Each row is a point on a landscape with many peaks, with its height.
From any point a climber steps to the highest of the 5 points nearest to it. It stops when none of these is higher. Distance is the straight distance between rows; heights are no part of it.
Q588 (h 43.1): 6,6,6,-20,17,2,-10,-5,8,-1,-27,-4,11,34,-8,-16,23,7,-29,-11,6,18,-15,-6,-7,3,2,-17,-6,0,3,-10,22,-14,12,-1,1,-10,-9,5,-23,3,4,14,3,-5,-31
Q153 (h 33.7): 11,4,-3,22,-3,-7,14,4,6,-2,15,16,-5,-20,2,3,-8,10,18,-9,7,1,-8,-8,2,-16,-17,-6,-5,1,-8,3,-14,14,8,4,-20,-2,13,3,20,5,-12,-6,-14,23,15
Q329 (h 46.9): -14,-26,14,-34,10,1,-17,-1,-12,0,-33,-15,16,32,-15,-4,-8,-12,-22,10,5,-3,-12,7,-18,3,1,-1,11,-5,-7,-5,23,-14,-1,8,9,-15,-9,3,-33,12,7,40,9,-17,-31
Q309 (h 40.3): 10,9,7,-3,9,-3,-8,-4,4,-5,-24,-1,-3,31,1,-6,21,3,-22,-8,-6,10,-6,7,-13,9,16,-9,3,-2,10,-5,28,-7,10,7,-1,-9,-26,1,-11,1,-2,9,1,-13,-20
Q103 (h 43.3): -12,-29,17,-30,15,10,-15,2,-2,7,-28,-24,9,31,-14,-7,-5,-5,-26,8,5,7,-12,5,-7,-1,-4,0,7,-7,-1,-2,13,-12,-3,6,9,-12,-8,6,-29,3,3,35,6,-17,-31
Q130 (h 46.2): -11,-6,-24,7,-32,3,3,-3,0,-5,17,-14,-5,-25,0,1,-19,-4,14,12,-25,-7,11,-5,12,8,9,13,-6,8,-7,-5,-4,25,-4,5,-3,1,-4,-20,-2,-3,4,-26,5,-4,-8
Q946 (h 39.0): 12,-3,10,-8,9,3,-9,1,1,1,-18,-5,-1,28,-3,-6,10,3,-24,-5,-1,14,-2,-1,-10,-1,6,-5,3,-8,8,-7,23,-7,6,5,7,-10,-18,-4,-13,1,-1,13,8,-16,-15
Q353 (h 11.5): -24,-23,20,-21,-10,18,0,4,-26,2,-13,-18,20,17,-15,10,-22,-10,8,32,-6,-5,15,18,2,15,13,7,-5,1,9,1,10,-6,-26,12,22,-11,8,12,-34,-3,6,17,10,-20,-16
Q386 (h 10.9): 14,21,1,18,19,-4,5,-4,13,-9,4,20,4,-11,16,6,4,2,8,-10,20,5,0,-7,5,-9,-19,-8,-1,-5,6,-2,-12,0,13,-18,-17,9,21,10,29,-2,-6,-12,-7,17,14
Q809 (h 34.5): 15,-8,-31,21,-15,-13,9,17,9,0,21,1,-21,-45,5,17,-15,3,20,-12,-11,-4,25,5,0,-9,-13,-2,-7,-4,-8,14,-27,11,-5,-2,2,7,7,-11,36,8,-18,-22,-10,15,35
Q234 (h 49.3): -13,-7,-15,10,-26,11,-1,7,0,-7,5,-9,-6,-10,-14,1,-13,-8,5,4,-20,-6,17,-5,7,7,11,17,-1,12,7,-3,-7,26,-2,14,2,-2,-4,-21,-5,-6,7,-20,11,-9,-15
Q310 (h 26.2): 18,32,-3,18,29,-10,-5,-9,4,-7,-2,16,10,-22,4,0,22,4,-4,-17,26,-3,9,-18,5,-14,-12,-6,6,-10,3,5,-16,-7,11,-34,-5,25,15,4,34,4,1,-18,4,12,26
Q745 (h 17.9): 15,15,-1,23,11,-5,9,-2,9,-6,10,14,-1,-19,12,5,0,2,17,-11,12,6,2,-12,10,-6,-21,-5,-5,1,0,4,-11,6,14,-9,-14,-1,22,4,26,0,-7,-7,-13,20,15
Q463 (h 37.7): 20,27,-9,11,25,-17,5,-13,5,2,5,24,-2,-20,5,-4,12,9,2,-20,20,-10,11,-17,8,-8,-17,-7,16,-2,3,7,-23,12,11,-33,-8,19,18,8,36,-1,1,-28,-3,19,30
Q23 (h 20.8): 20,21,-7,18,14,-10,6,-6,6,-4,5,21,-7,-17,9,3,1,7,10,-17,14,1,10,-9,7,-9,-23,-3,1,0,8,4,-17,9,8,-13,-15,-2,19,5,35,1,1,-19,-7,25,18
Q984 (h 9.8): -23,-23,18,-21,-12,18,-8,5,-27,1,-15,-21,23,7,-15,12,-25,-8,11,34,-4,-12,19,23,7,18,13,1,-13,3,8,1,10,-2,-29,14,18,-15,9,7,-38,-4,14,15,14,-21,-16
Q193 (h 11.4): 4,15,4,-3,19,-21,1,-12,12,4,-6,1,4,-7,13,0,18,19,-8,5,20,7,-27,-1,3,1,4,-17,15,-2,3,5,11,-33,10,-18,-11,11,11,3,15,3,-2,4,-8,2,-5
Q713 (h 42.6): 6,-20,-25,23,-20,3,9,16,5,-8,23,-2,-21,-37,4,17,-18,4,32,-9,-18,-4,25,1,12,-5,-12,3,-16,-1,-6,18,-29,11,-6,6,-3,20,7,-11,30,11,-19,-20,-15,15,39
Q628 (h 33.8): 28,12,-25,16,8,-24,10,2,9,-4,16,15,-24,-33,3,-2,-1,10,7,-24,9,-8,15,-3,7,-7,-25,-1,10,-13,-4,13,-16,16,6,-14,-9,-1,8,-3,40,-3,-3,-28,-7,17,25
Q399 (h 50.6): -3,-6,-11,17,-26,2,11,6,10,-3,18,-3,-13,-29,8,4,-24,3,26,9,-23,-5,-2,-3,19,2,1,-5,-14,2,-12,8,-11,24,-8,11,-13,11,-4,-14,10,19,-16,-11,-8,9,19
Q408 (h 51.7): -12,-14,5,2,-17,25,-2,4,-6,-4,0,-10,6,9,-12,4,-2,-10,5,6,-10,3,19,-7,-5,3,10,23,-12,8,9,-7,-11,18,-5,25,11,-4,5,-4,-15,-15,9,-7,16,-15,-12
Q491 (h 46.0): -8,-33,15,-24,6,6,-4,7,-12,5,-14,-21,10,29,-6,3,-10,-4,-18,17,-3,0,-5,7,-5,1,0,3,14,-17,3,-1,11,-12,-11,3,12,-8,-8,5,-32,3,0,30,11,-20,-18
Q501 (h 43.7): 16,43,-14,8,21,-25,1,-13,11,7,13,28,-13,-27,8,-12,16,6,-1,-20,26,-19,14,-14,13,-10,-5,-9,16,0,-3,1,-20,12,8,-35,-10,20,17,3,32,-2,4,-32,-2,16,33
Q148 (h 53.5): 21,31,-28,10,3,-30,16,-12,16,3,21,31,-26,-32,0,-13,-5,14,1,-23,20,-16,21,-6,20,-11,-12,-4,7,-8,-10,5,-16,20,4,-16,-9,11,3,4,39,-6,-8,-43,-3,20,35
Q406 (h 36.2): -16,-25,18,-24,1,5,-3,8,-8,11,-11,-29,8,22,-8,8,-10,-11,-7,22,-3,1,3,7,-4,4,9,12,1,-6,11,-2,1,-19,-25,15,23,-1,-6,13,-33,-2,1,21,16,-24,-9
Q699 (h 29.1): 16,-7,-15,19,-3,-6,12,17,5,-2,19,6,-18,-32,4,2,-13,1,21,-9,-5,1,4,-4,5,-12,-18,-1,-2,-7,-6,12,-15,14,9,10,-16,2,9,-6,25,11,-12,-11,-16,19,19
Q367 (h 38.4): -10,10,-2,6,-1,-5,4,1,0,0,16,11,-3,-13,21,2,6,4,16,1,3,4,-20,1,5,-3,-1,-3,0,6,-8,-1,2,-5,2,-15,-10,-4,0,8,5,-1,0,9,-8,13,4
Q53 (h 41.1): 13,26,0,-4,15,-15,-9,-18,2,5,-24,-7,1,11,-3,-15,24,3,-20,-3,8,-4,-25,4,-8,9,9,-14,19,8,10,0,31,-16,21,-14,-7,15,7,-1,-1,3,2,7,0,4,-13
Q920 (h 30.9): -10,2,-7,5,-15,11,-6,7,-10,1,11,1,1,-3,6,0,1,-12,13,4,-10,-4,-1,-4,-6,4,8,15,1,17,-10,-5,-1,18,2,4,5,-1,-3,-17,-1,-9,15,-6,5,-2,-2
Q164 (h 48.3): -9,-3,-12,3,-26,2,7,-2,0,9,21,2,-1,-21,6,-2,-11,-6,16,9,-15,-7,-12,-7,5,4,2,1,1,12,-16,-1,-3,19,-4,3,-6,7,-6,-17,-5,-2,-1,-15,-4,4,-3
Q70 (h 36.0): 0,-19,19,-31,27,-1,-16,-11,-5,-8,-29,-11,28,34,-7,-10,20,0,-39,6,14,14,-18,6,-1,0,-1,-11,-7,-7,-4,-13,17,-24,2,-5,12,-16,-12,23,-25,-8,17,31,11,4,-36
Q282 (h 52.6): -11,-10,4,4,-18,21,-3,6,-3,-9,-1,-11,3,6,-18,2,-4,-4,3,15,-11,4,17,-6,-3,4,6,17,-15,8,10,-1,-12,13,-4,27,13,-9,9,-5,-17,-11,3,-8,8,-15,-10
Q522 (h 14.4): 20,4,-19,19,-2,-15,10,8,8,-3,17,6,-24,-33,-5,4,-7,5,11,-21,-1,-6,15,1,2,-9,-25,3,2,-8,-4,14,-23,18,10,-3,-9,-1,7,-4,36,4,-13,-20,-10,13,23
Q182 (h 30.2): -1,3,-1,9,-7,9,-9,1,-14,-1,-3,3,5,20,6,-2,16,-14,-3,-7,-9,4,-6,14,-14,1,16,10,3,10,0,2,16,0,8,6,5,-8,-9,-6,2,-12,6,6,4,-14,-4
Q160 (h 42.1): 14,16,5,-12,16,-2,-4,-10,1,0,-23,2,11,28,-8,-17,23,3,-24,-10,2,3,-18,-2,-15,13,8,-16,3,7,16,-5,29,-14,12,-3,-7,1,-12,1,-10,5,3,6,2,2,-22
Q9 (h 49.7): -3,-14,-14,22,-30,4,9,9,10,-4,19,2,-11,-33,4,13,-28,5,26,5,-25,-4,5,-1,20,0,3,-5,-19,5,-15,10,-16,20,-10,16,-12,15,-1,-18,11,15,-15,-14,-13,9,33
Q526 (h 38.7): -10,15,3,8,5,2,8,-5,2,-1,14,14,-2,-9,18,3,-1,5,16,-5,5,5,-19,-3,3,-3,-4,-9,-6,4,-9,-1,-1,-12,4,-10,-11,1,3,6,12,-1,-1,6,-10,20,4
Q445 (h 50.2): -7,-2,-15,6,-28,1,9,4,9,3,21,1,-12,-19,8,-2,-15,-2,22,4,-14,-6,-11,-4,4,5,-2,5,1,7,-18,2,-7,17,1,9,-17,3,-3,-19,-8,-1,-10,-11,-13,10,7
Q319 (h 38.2): 16,-2,21,-26,25,-2,-4,-12,13,1,-31,-6,21,33,-6,-16,25,3,-36,-2,9,19,-17,-8,-3,-2,2,-8,-7,-4,14,-9,24,-14,9,-5,5,-8,-14,8,-25,-1,16,22,3,5,-32
Q321 (h 43.4): 16,9,4,-8,13,5,-13,-4,12,3,-24,-3,6,30,-4,-11,22,5,-29,-7,2,12,-10,-6,-8,2,6,-15,-4,4,11,-9,27,-11,13,0,0,-9,-8,2,-18,8,1,9,3,-2,-25
Q655 (h 48.4): -10,4,-9,5,-14,2,2,0,1,4,25,11,-7,-15,14,-4,-7,-5,24,-1,-2,-5,-14,-4,4,-3,0,-1,-2,9,-19,6,-6,12,3,-2,-16,2,-4,-8,2,2,-6,0,-9,16,5
Q203 (h 53.6): -23,-16,16,-9,-14,21,5,6,-10,-8,-2,-7,0,1,-20,2,-17,3,9,23,-10,-2,28,-2,1,4,8,16,-18,5,10,-8,-11,13,-12,32,13,-11,11,7,-28,-11,-1,-6,8,-10,-16
Q259 (h 45.9): -15,-29,25,-26,0,7,-17,8,-18,10,-25,-26,20,19,-18,3,-16,-14,-12,28,1,-1,-1,14,-6,10,7,1,13,-2,1,-4,24,-13,-13,8,11,-3,1,2,-38,13,8,30,8,-25,-22
Q751 (h 33.2): -8,14,-4,5,-6,5,-5,-2,-12,-2,3,4,1,4,17,1,16,-10,4,-4,-2,-4,-10,16,-10,4,12,-1,6,12,-8,-1,12,-3,7,-11,-6,1,-10,-3,2,-4,9,6,-3,1,0
Q305 (h 44.9): -17,-28,17,-25,-1,8,-6,1,-16,4,-14,-26,8,25,-10,3,-14,-9,-7,18,-6,-1,-6,10,-4,2,5,4,7,-14,5,4,11,-14,-14,9,17,-8,-5,6,-31,4,1,26,5,-29,-12
Q211 (h 29.3): 7,15,5,11,13,-5,6,-2,7,-5,10,17,1,-7,20,6,3,10,13,-7,13,14,-10,-7,1,-9,-14,-6,-6,-1,0,1,-5,-14,9,-10,-14,2,11,11,16,4,-7,0,-11,17,13
Q559 (h 51.9): 2,-14,-12,15,-20,-1,11,5,3,2,25,5,-8,-30,4,1,-16,-1,26,3,-12,-3,-9,-5,9,4,-9,-2,-7,4,-18,7,-11,21,0,9,-14,7,1,-18,10,14,-14,-11,-14,18,22
Q95 (h 49.6): -9,-3,-17,5,-28,-4,8,-1,-1,1,20,-5,-4,-23,7,1,-21,0,18,12,-23,-11,-5,-7,10,3,11,4,-7,6,-18,-1,-8,27,-8,8,-11,8,-8,-19,2,8,-3,-19,-3,3,6
Q908 (h 14.5): 0,16,-1,-3,15,-18,5,-13,3,-5,-6,-2,3,-6,13,2,9,9,-5,4,9,8,-27,6,7,4,2,-11,16,-2,-1,-1,18,-32,9,-19,-11,16,8,4,3,2,-1,1,-10,7,-2
Q175 (h 51.6): -14,-30,14,-29,2,7,-14,2,-20,7,-20,-28,16,24,-19,0,-18,-14,-14,19,-6,-4,-5,7,-8,7,-1,5,9,-10,2,5,16,-19,-10,8,12,-12,-3,1,-34,7,5,30,13,-23,-20
Q91 (h 47.9): -14,-10,-4,4,-26,16,-1,4,-5,-9,-3,-5,1,1,-14,-3,-12,-6,6,10,-22,-4,15,-11,0,-1,7,22,-5,9,5,-6,-11,26,-2,20,9,-3,5,-12,-12,-12,12,-16,10,-11,-12
Q490 (h 39.9): -15,-5,-17,4,-24,5,0,-2,-2,0,19,-7,-4,-15,-6,1,-9,-5,9,4,-17,-9,8,-7,8,4,11,15,7,14,-4,-4,-6,28,-4,7,1,5,4,-20,-6,-8,7,-19,6,-4,-7
Q238 (h 38.1): 9,7,4,-1,2,3,-7,-5,1,0,-15,1,0,29,-1,-10,20,-5,-13,-11,-7,12,-5,3,-11,7,13,-3,6,-2,4,-3,21,-10,9,5,4,-8,-18,-4,-10,1,6,9,2,-12,-11
Q551 (h 28.6): 20,29,-12,20,23,-11,5,-8,7,-4,4,20,-1,-20,8,-3,7,8,5,-16,17,-5,10,-15,0,-7,-22,-8,7,-3,10,4,-20,9,14,-25,-12,16,25,6,35,-1,2,-15,-6,23,22
Q176 (h 17.2): 11,15,5,14,17,-4,11,-9,11,-8,8,20,1,-7,15,5,7,10,13,-12,17,4,-8,-7,8,-8,-12,-12,-2,4,-1,2,-13,-9,10,-13,-15,10,18,11,23,6,-3,-3,-9,18,5
Q810 (h 33.6): -3,16,-3,2,2,-4,-8,-8,-7,-6,-9,8,-4,10,6,-1,16,-2,-5,-9,-1,1,-13,11,-9,10,14,-8,17,6,-5,2,22,-16,4,-11,-5,2,-9,-2,6,-4,10,9,-4,-1,-7
Q171 (h 43.9): 15,-6,-35,23,-11,-12,6,8,10,-3,26,5,-27,-39,0,19,-13,2,27,-19,-14,-6,36,-2,6,-5,-16,2,-19,3,-6,17,-36,14,-9,-5,12,13,6,-5,36,1,-16,-29,-7,15,43
Q900 (h 52.1): -20,-14,-3,4,-20,27,5,5,-4,-10,-1,-8,4,0,-18,7,-12,-3,9,11,-15,0,25,-7,4,6,5,19,-15,7,15,-7,-5,25,-4,27,7,-9,14,-5,-22,-12,1,-22,10,-15,-13
Q506 (h 31.8): -7,-8,-7,10,-20,15,-4,2,-9,0,6,-4,2,-1,-6,3,2,-15,9,-4,-13,-8,2,-4,-4,6,7,20,-5,16,-1,-8,-4,18,-1,9,7,4,-3,-11,-2,-13,14,-7,8,-5,-7
Q544 (h 18.8): 13,-2,-13,20,-7,-11,17,2,9,-5,11,15,-19,-33,0,1,-6,1,14,-12,5,-1,5,-2,-4,-8,-27,1,-1,-6,-2,6,-17,17,15,-3,-20,2,16,-2,29,6,-11,-10,-11,27,14
Q560 (h 40.5): 5,-4,-6,20,-7,-2,9,5,9,0,20,10,-14,-16,8,1,-6,4,20,-4,-2,2,-13,-8,3,-10,-24,-3,-6,3,-11,5,-12,10,10,7,-22,4,8,-5,13,6,-9,-6,-15,17,15
Q226 (h 46.7): -8,-23,17,-20,-2,8,-3,9,-5,9,-9,-16,6,26,-7,3,-3,-4,-16,12,-2,9,1,7,-4,2,11,7,-4,-8,11,-6,3,-12,-15,19,13,-7,-12,-1,-21,0,-6,18,7,-21,-8
Q543 (h 28.5): -19,-25,21,-22,-4,10,-6,6,-16,8,-8,-24,16,13,-11,10,-15,-8,-2,26,-3,1,4,11,-1,12,14,9,-6,-7,11,-4,5,-6,-28,8,19,-3,-6,7,-30,0,4,16,14,-21,-12
Q286 (h 34.7): 3,12,6,7,-3,10,-3,-3,-10,0,-11,0,4,23,1,-4,15,-7,-10,-8,-9,3,-4,7,-16,6,19,3,13,0,8,-4,19,-6,12,-1,0,-2,-17,-3,-4,-3,2,5,1,-8,-4
Q711 (h 56.4): -22,-21,19,-17,-10,19,3,3,-11,-5,-4,-11,10,14,-14,6,-19,-6,6,24,-5,-1,12,7,2,7,10,13,-18,0,7,-5,-7,-4,-24,30,23,-16,5,14,-29,-15,5,7,12,-18,-12
Q972 (h 43.6): -5,-8,16,-5,4,17,-7,5,-1,5,-9,-10,8,31,-2,-3,5,-8,-12,2,-2,10,1,4,-9,-4,11,12,-10,-9,9,-6,6,-8,-5,17,12,-12,-18,-3,-10,-4,-3,13,10,-25,-7
Q98 (h 47.1): -10,-28,12,-29,8,4,-11,3,-7,5,-23,-28,14,28,-12,-1,-8,-7,-22,9,-3,1,-14,5,-11,5,0,2,9,-10,-6,-2,14,-7,-10,4,10,-12,-4,4,-33,13,1,35,11,-19,-27
Q356 (h 53.4): -16,-17,18,-9,-11,20,5,11,-8,-2,-1,-13,6,15,-11,3,-8,-6,-3,19,-8,3,16,-4,-3,4,14,12,-21,0,15,-9,-12,0,-15,26,24,-3,2,2,-22,-7,3,2,15,-19,-4
Q563 (h 35.8): -2,-16,15,-24,16,1,-6,2,3,5,-27,-13,6,32,-6,-9,7,0,-30,6,4,12,-11,3,-5,-2,-4,0,5,-13,-2,-12,10,-14,3,3,10,-19,-12,12,-30,5,0,33,6,-14,-33
Q676 (h 38.8): -9,-29,15,-20,7,7,-8,3,-7,5,-17,-16,8,27,-7,-1,2,-3,-20,11,-4,7,-6,1,-9,-5,3,9,8,-11,4,-3,6,-14,-11,10,16,-9,-18,5,-21,0,-5,23,6,-23,-13
Q13 (h 47.8): 11,38,-18,6,7,-34,13,-13,21,9,20,34,-19,-32,9,-18,6,13,2,-20,21,-22,7,-14,20,-8,-9,-9,15,-4,-7,-1,-25,13,2,-28,-10,21,8,7,35,-3,-2,-43,-6,22,35
Q11 (h 36.8): 1,-8,17,-23,11,1,-11,-4,3,1,-26,-9,6,30,-5,-11,10,-1,-28,-2,3,17,-11,-1,-7,-3,-3,-8,-1,-3,3,-7,14,-10,3,2,9,-20,-17,10,-26,-1,-3,28,1,-4,-32
Q995 (h 38.9): -1,-19,18,-28,24,-3,-17,-4,5,-3,-25,-8,20,36,-4,-7,19,3,-36,7,9,14,-10,5,-5,-1,-5,-10,-3,-1,-1,-14,18,-16,4,-1,3,-14,-12,15,-27,2,12,31,5,-1,-34
Q643 (h 37.2): 18,41,-4,7,24,-14,-2,-14,11,6,4,20,1,-24,13,-2,24,11,-6,-21,26,-11,11,-18,2,-12,-10,-17,15,-1,5,-5,-23,6,10,-42,1,33,14,4,34,-3,5,-29,4,15,32
Q548 (h 45.6): 18,7,-36,19,-8,-20,10,13,13,1,31,9,-28,-42,7,11,-9,3,19,-21,2,-13,30,8,5,-10,-12,5,-15,-2,-13,14,-22,10,-1,-11,0,6,0,-2,38,0,-16,-28,-6,13,44
Q488 (h 50.3): -9,-6,-14,17,-29,2,7,4,7,-6,28,-1,-5,-27,3,1,-28,6,23,11,-25,-5,2,2,21,8,5,-2,-8,7,-17,10,-12,22,-12,11,-5,13,-5,-14,6,12,-19,-20,-6,3,24
Q18 (h 50.1): -20,-27,21,-17,-9,14,-3,9,-9,0,5,-21,7,17,-11,7,-10,-3,-3,19,-7,3,13,6,-4,3,12,14,-12,-2,8,-4,-9,-11,-22,17,25,-6,6,7,-24,-9,-1,14,8,-21,-10
Q320 (h 32.5): 0,5,8,4,-10,9,-7,4,-7,2,-8,-2,-2,23,-2,-1,14,-6,-15,-12,-9,8,-5,8,-9,0,17,6,-6,-4,5,-8,15,-12,6,9,8,-8,-18,-4,-7,-2,0,10,4,-18,-6
Q647 (h 53.1): -14,-19,8,1,-12,22,8,8,-3,-6,-4,-9,6,5,-18,-1,-13,-1,4,14,-9,-4,21,-5,-2,2,5,22,-20,3,9,-8,-9,9,-10,29,12,-6,9,-4,-20,-19,-3,-9,12,-14,-13
Q657 (h 58.9): 0,20,0,6,12,-7,6,-5,5,-6,5,11,-1,-1,21,9,7,12,10,1,10,7,-19,2,2,0,0,-9,5,1,-5,0,7,-21,7,-18,-13,1,4,11,13,-5,1,3,-6,13,0
Q306 (h 43.5): -14,-24,16,-35,23,-1,-16,-7,0,-3,-27,-14,20,36,-8,-11,-1,-7,-32,7,10,7,-15,2,-10,-2,-9,2,5,-13,-3,-13,21,-12,4,4,8,-16,-7,13,-34,6,7,44,6,-7,-35
Q97 (h 27.2): 5,21,4,3,16,-17,7,-8,9,-8,0,15,6,-6,23,8,8,15,4,0,16,5,-22,-2,11,-5,-2,-11,3,-3,7,5,7,-30,14,-19,-8,12,11,9,18,-3,-5,0,-6,5,-1
Q57 (h 38.3): 7,18,-3,-3,9,-15,-6,-16,-3,-3,-20,2,0,9,1,-9,17,6,-13,-3,7,1,-22,8,-6,12,12,-18,19,8,8,5,29,-26,15,-17,-17,10,-3,0,3,3,5,7,-6,5,-11
Q66 (h 35.9): -8,12,-3,10,-4,-3,-5,-9,-4,-1,9,8,1,0,20,5,12,-5,10,-8,-1,-3,-17,12,-2,1,9,0,6,10,-15,7,11,-12,7,-14,-5,1,-9,-1,9,-7,7,7,-10,7,-4
Q749 (h 45.0): 7,-16,-19,26,-22,0,10,14,8,-6,17,1,-15,-40,2,17,-22,6,26,1,-23,-8,11,2,11,-3,-10,-1,-14,-3,-6,18,-20,8,-5,14,-4,16,2,-12,21,13,-17,-18,-14,13,36
Q169 (h 41.2): -13,4,-9,9,-18,2,-3,-2,-5,10,16,0,5,-5,6,-6,0,-15,16,3,-4,-4,-9,-3,-4,-4,8,13,1,18,-16,-4,-3,12,-1,-1,-4,2,-11,-14,-3,-6,13,-1,-4,3,-4
Q743 (h 42.0): 17,22,-1,-14,15,-4,-10,-15,6,6,-26,0,8,22,-10,-14,25,3,-21,-8,4,6,-13,2,-8,9,12,-20,4,12,8,-7,34,-17,21,2,-8,2,-6,0,-10,3,4,13,-1,4,-24
Q768 (h 21.9): 24,11,-18,15,8,-18,5,6,5,-5,12,12,-15,-30,2,3,0,2,7,-16,8,-3,16,-6,6,-8,-26,-4,3,-9,3,13,-20,21,7,-11,-14,-2,16,0,37,3,-9,-22,-8,20,21
Q12 (h 1.5): -21,-30,23,-23,-10,12,-12,7,-31,6,-14,-15,22,15,-18,7,-27,-10,1,34,-2,-5,11,21,-1,14,7,1,-3,-3,14,0,11,-11,-27,11,15,-8,7,8,-41,6,13,21,7,-24,-15
Q478 (h 36.5): -10,12,-8,8,-12,5,0,0,-7,7,15,8,7,-5,9,-1,6,-10,16,1,-6,-5,-16,4,-5,2,5,10,0,18,-11,-3,-1,7,0,-8,-4,-2,-7,-9,3,-12,15,0,-3,2,-1
Q446 (h 42.3): -8,-30,14,-31,12,6,-8,8,-2,6,-22,-22,6,33,-13,-7,-4,0,-25,9,-3,9,-5,5,-7,-2,1,5,14,-15,-1,-5,14,-13,-2,7,14,-11,-13,8,-28,5,-4,31,8,-24,-25
Q508 (h 32.7): -10,16,3,5,1,-13,-1,-10,-2,-9,-2,6,-4,0,17,2,13,4,6,-4,1,4,-24,9,0,7,10,-6,12,8,-4,1,23,-17,5,-19,-11,4,-4,0,8,-4,8,8,-5,0,0
Q197 (h 35.5): 23,27,-19,10,13,-24,8,-1,8,0,8,25,-14,-29,12,-8,6,6,5,-23,16,-10,17,-9,9,-7,-26,-4,13,0,4,5,-19,14,7,-25,-11,3,17,1,35,1,1,-29,-7,23,21
Q542 (h 49.9): 17,-1,7,-14,15,4,-6,0,2,4,-25,-4,8,33,-8,-16,22,9,-32,-5,2,11,-6,-1,-7,-3,7,-9,-7,-10,3,-8,19,-11,2,5,1,-17,-23,6,-21,2,0,15,0,-6,-32
Q162 (h 37.9): -27,-20,21,-22,-7,19,-1,8,-24,-3,-10,-13,19,3,-17,11,-24,-4,11,34,-1,-9,20,14,0,14,9,2,-12,5,5,-2,1,3,-25,19,18,-17,7,9,-41,-4,14,18,12,-13,-16
Q289 (h 38.5): 25,20,-27,14,14,-24,5,4,8,3,17,20,-23,-33,2,-3,-1,4,1,-25,8,-2,20,-8,10,-5,-25,-7,10,-8,-7,8,-13,17,3,-16,-11,1,14,5,36,-1,-3,-33,-4,19,19
Q338 (h 29.0): 4,-16,11,-21,3,7,-11,8,0,5,-20,-16,7,31,-2,-8,9,0,-28,-2,-1,10,-4,2,-8,-3,9,2,2,-8,2,-6,14,-12,-4,12,11,-14,-20,4,-21,1,-3,23,2,-21,-21
Q369 (h 32.8): -5,-13,11,-13,-2,11,-7,6,-4,3,-12,-7,3,26,-4,-3,8,-3,-18,1,-2,13,-4,4,-13,1,6,8,-3,-13,5,-2,7,-8,-8,11,11,-16,-22,7,-13,-1,-5,15,0,-28,-8
Q189 (h 28.7): -8,3,0,9,-14,12,-4,-1,-7,1,5,3,-1,12,4,1,11,-15,3,-5,-6,-2,-6,6,-8,3,11,15,1,12,-5,-6,2,2,6,2,-1,-3,-12,-12,-1,-7,13,4,1,-1,-4
Q205 (h 59.5): -5,-18,19,-4,-5,18,0,7,-4,4,0,-18,7,29,-9,5,1,-5,-10,10,-3,10,5,4,-11,-6,16,9,-4,-1,13,-1,-3,-9,-14,20,15,-6,-6,-1,-18,-2,-5,12,7,-22,-3
Q829 (h 29.5): -13,-29,23,-18,-12,15,-16,1,-29,8,-19,-25,25,25,-23,8,-27,-16,-5,32,-5,-2,3,17,-5,19,11,0,7,-3,9,9,19,-6,-18,10,12,-4,5,-4,-39,13,12,23,10,-25,-16
Q741 (h 40.8): 10,18,2,1,6,-4,-6,-9,4,-1,-19,5,-3,24,-1,-6,23,-2,-16,-8,-1,6,-9,5,-13,13,9,-11,3,5,7,-3,30,-13,11,-3,-4,-1,-10,-3,-6,3,1,6,1,-1,-15
Q10 (h 44.0): 10,43,-5,11,17,-25,8,-15,25,15,18,30,-19,-37,7,-15,17,16,0,-18,30,-29,1,-21,14,-18,2,-20,14,2,-8,-10,-27,7,7,-34,-9,32,8,7,37,-1,-2,-31,-2,28,44
Q223 (h 21.4): -4,-2,9,8,-12,21,-3,8,-7,-1,3,-5,4,13,0,3,6,-17,-3,2,-9,2,4,2,-12,5,17,20,-7,5,4,-6,-1,0,-1,13,11,-2,-11,-13,0,-10,1,3,9,-14,-2
Q123 (h 55.9): -26,-15,17,-19,-9,16,3,7,-20,-1,0,-11,10,6,-15,7,-24,1,14,31,-5,-7,18,10,-2,10,9,7,-15,3,9,0,-7,-2,-27,22,19,-12,13,9,-38,-10,6,4,10,-11,-15
Q483 (h 31.6): 5,-4,16,-7,3,10,-7,4,-3,5,-8,-1,4,32,-2,-2,7,-1,-19,-6,-4,10,-3,6,-14,2,14,3,-3,-11,10,-1,15,-8,0,10,4,-13,-20,4,-8,4,-7,11,-1,-18,-14
Q381 (h 30.3): 14,-14,-22,24,-17,-2,10,15,11,4,21,2,-22,-36,2,14,-17,7,26,-8,-16,-1,13,1,1,-6,-14,1,-6,-5,-3,16,-24,16,-2,9,0,8,1,-13,28,9,-16,-11,-11,17,30
Q154 (h 42.4): -8,12,-1,4,5,-4,11,-6,2,-4,9,16,-2,-2,22,7,7,5,15,-2,7,5,-21,4,5,-3,1,-9,2,7,-4,3,10,-17,3,-17,-9,3,1,9,6,-7,5,8,-12,10,2
Q2 (h 43.2): 11,38,-4,6,26,-25,-1,-18,17,12,14,22,-7,-30,4,-9,18,12,-6,-21,29,-21,7,-17,15,-16,0,-13,18,0,-5,-4,-23,11,14,-32,-3,31,8,5,39,-8,7,-30,-2,18,36
Q43 (h 32.3): 2,15,-1,16,6,-4,12,-1,7,0,15,18,-6,-12,16,7,0,11,14,-7,8,4,-17,-7,3,-7,-12,-8,-1,1,-6,2,-6,-3,6,-6,-16,-3,10,7,15,2,-2,7,-5,19,9
Q387 (h 42.2): 20,30,-16,13,15,-22,5,-13,13,-2,12,23,-10,-22,6,-8,9,8,-1,-19,17,-17,14,-11,11,-5,-17,-6,14,2,0,-4,-22,14,3,-33,-5,13,14,3,34,3,6,-32,3,24,26
Q954 (h 47.3): 19,21,-39,16,2,-24,14,0,14,-1,31,17,-33,-40,8,2,-3,6,11,-24,8,-12,29,2,10,-5,-10,2,0,-7,-15,9,-19,17,1,-13,0,-3,2,-4,38,4,-10,-35,-5,15,39
Q847 (h 47.0): 2,-7,-10,20,-13,-4,15,5,8,2,21,2,-11,-21,3,4,-12,-1,21,-6,-5,-5,-5,-10,2,-5,-13,-1,-4,-2,-18,8,-15,14,9,11,-18,2,3,-9,20,12,-9,-10,-10,16,15
Q717 (h 3.7): 16,26,8,17,28,-1,5,-5,10,-6,2,12,6,-8,18,5,11,12,5,-14,19,8,-1,-8,6,-9,-18,-16,3,-4,8,4,-12,-14,19,-22,-13,12,24,12,32,2,-5,-10,-4,11,11
Q951 (h 30.6): -2,22,-4,5,10,-9,-1,-6,-7,-6,-7,6,-3,8,8,4,16,6,-1,0,-3,1,-22,7,-4,4,11,-8,16,2,3,-1,26,-17,8,-13,-7,5,-2,3,7,-1,9,13,-4,4,-2
Q299 (h 52.3): -10,-15,13,-9,-10,23,-1,5,-9,-1,-1,-12,9,22,-6,4,2,-3,-8,11,-3,4,3,2,-5,2,6,16,-12,3,9,-4,-6,-6,-12,26,15,-4,-5,2,-17,-9,-4,5,9,-18,0

For each start below, name the point where the climber stops.
Q310: Q148
Q57: Q542
Q182: Q542
Q23: Q148

Call two points neighbours if one is among the 5 nearest of the other. Go from one point of each pair to the other, from neighbour to neighbour, staying as high as possible. Name the lowest point that can't be avoided.
Q711 / Q175: Q676
Q542 / Q559: Q319
Q148 / Q657: Q367
Q711 / Q559: Q130
